Each row is a point on a tangle of strands that fork, close into loops and nearly touch. The rows are in no order.
Two points are linked if the straight distance between their rows is under 35.3. Some points are linked to none.
z_568: -2 -66 -56 -4 -61 17 1 10 -22
z_516: -1 50 12 4 -14 -19 -10 19 -30
z_311: 8 11 -11 -37 59 22 -32 16 42
z_656: -17 28 38 32 -33 -20 35 -40 6
z_933: 1 -5 67 28 34 0 45 -30 38
z_528: 6 0 -20 -2 -17 4 -11 26 -26
z_199: 6 -21 -41 -39 36 19 -33 53 17
z_920: 5 15 -16 -5 -21 -6 -14 36 -31
z_425: -18 17 -22 -35 -61 -28 -8 38 -46
z_689: -12 21 63 44 -13 -15 55 -35 22
z_144: 20 -75 -39 -29 20 31 -18 -13 15
z_564: -15 64 12 -14 -35 -36 2 6 -40
z_600: 7 -87 -57 -13 -18 29 -8 13 -10
z_121: -28 49 25 9 -46 -46 34 -45 -5
z_479: 4 -14 55 6 55 4 18 -27 52
z_898: -3 -32 -22 29 -41 9 27 -58 6
z_204: -26 44 11 3 -51 -42 30 -44 -10
z_611: -3 -9 26 26 19 6 16 -29 11
z_133: -2 -16 -33 -11 -55 -3 0 12 -30
z_157: 9 26 -6 2 20 -2 -17 32 -13
z_134: 17 -47 -8 -16 38 26 -16 -28 31
z_639: 6 17 -13 -3 32 5 -19 37 -4
z_655: -4 -4 37 34 13 1 27 -33 15
z_158: -9 39 57 35 4 -17 24 -12 5
z_164: 14 -87 -52 -18 -5 33 -7 3 -5
z_486: 2 -22 21 16 30 12 9 -33 19
z_355: 11 -14 -13 5 18 11 -8 4 -7
z_710: -6 55 10 -6 -28 -28 -4 10 -36
z_617: 9 1 -15 -22 53 17 -25 18 25
z_377: 6 -2 -5 1 35 10 -13 3 3
z_550: -11 25 22 25 -25 -12 21 -34 -5
z_195: -4 -2 57 36 17 -1 43 -34 26
z_259: 6 -20 46 -6 57 9 5 -31 62
z_261: -5 25 -6 1 -38 -13 3 -5 -29
z_940: 2 -81 -57 -8 -39 26 -4 14 -15
z_399: -12 23 -19 -24 -54 -23 -2 21 -41
z_793: 13 -28 29 -22 52 23 -20 -35 76
z_635: -5 23 -14 -11 -45 -18 -1 12 -37
z_653: 6 -44 -31 14 -20 21 10 -32 -8
z_505: 17 -77 -41 -17 11 33 -8 -13 3
z_284: 21 -61 -24 -22 31 28 -17 -24 23
z_661: 10 -27 39 -13 56 14 -8 -33 69
z_621: -8 55 50 30 12 -20 8 1 -2
z_455: 3 29 -21 -25 55 12 -27 51 18
z_200: 11 -44 12 -8 41 21 -7 -39 39
z_336: 2 -7 -26 -1 -37 2 -2 8 -27
z_433: -1 -50 -49 -4 -60 10 2 7 -24
z_556: 10 -8 -29 -32 45 17 -29 38 18
z_896: 9 -5 -20 2 3 9 -12 20 -17
z_12: 5 -5 -32 -14 8 4 -27 60 -16
z_93: 2 8 -26 -14 -1 -3 -27 70 -22
z_445: -1 17 -20 -13 -21 -10 -23 61 -31
z_770: -17 35 -4 -2 -52 -31 20 -30 -19
z_276: 2 61 11 1 2 -19 -18 36 -27
z_803: -10 21 -12 -2 -53 -20 15 -24 -23
z_894: -6 20 11 21 -22 -5 11 -23 -11
z_237: -8 62 40 21 5 -23 -1 7 -14
z_604: 4 46 3 5 17 -10 -20 39 -18
z_937: -3 48 23 17 1 -12 -5 9 -18
z_106: -1 15 6 21 -9 -1 3 -13 -14
z_462: -12 31 60 40 -5 -16 38 -24 12
z_147: -26 45 40 22 -42 -38 43 -44 7
z_325: 6 29 -17 -13 44 5 -25 50 4
z_768: 7 -35 17 4 40 16 1 -36 29
z_853: 1 -4 63 16 51 1 26 -21 47
z_453: -4 -30 -43 -11 -62 2 -2 16 -29
z_322: 7 -4 -5 -11 49 12 -17 3 22
z_124: 1 -20 -39 -25 22 13 -28 63 -1

A fork is a point with three links, a tip a point with one. Leave the first point through the second and follow the links. Name the first fork or tip that comes.
z_896, z_355 => z_617
z_455, z_325 => z_516
z_204, z_121 => z_106
z_600, z_940 => z_528
z_516, z_276 => z_455

A piece is all that can be reached along the links. How many separate loops has the piece of each point below (a circle has one, a figure eight two, a Y none), and how many tips (points with one link)?
z_164 => loops 1, tips 2
z_689 => loops 0, tips 3
z_425 => loops 0, tips 2

A tip is a point with one link. Name the tips that can be reached along the links from each point below, in the order of the rows.
z_661 => z_311, z_793
z_157 => z_689, z_564, z_455
z_147 => z_425, z_106

Name the points in between on the shortest way along the links from the first point to the second, in order.
z_322, z_453 => z_377, z_355, z_896, z_528, z_336, z_133
z_399, z_770 => z_635, z_261, z_803
z_853, z_200 => z_933, z_195, z_655, z_611, z_486, z_768
z_656, z_803 => z_147, z_121, z_204, z_770
z_157, z_621 => z_604, z_276, z_516, z_937, z_237
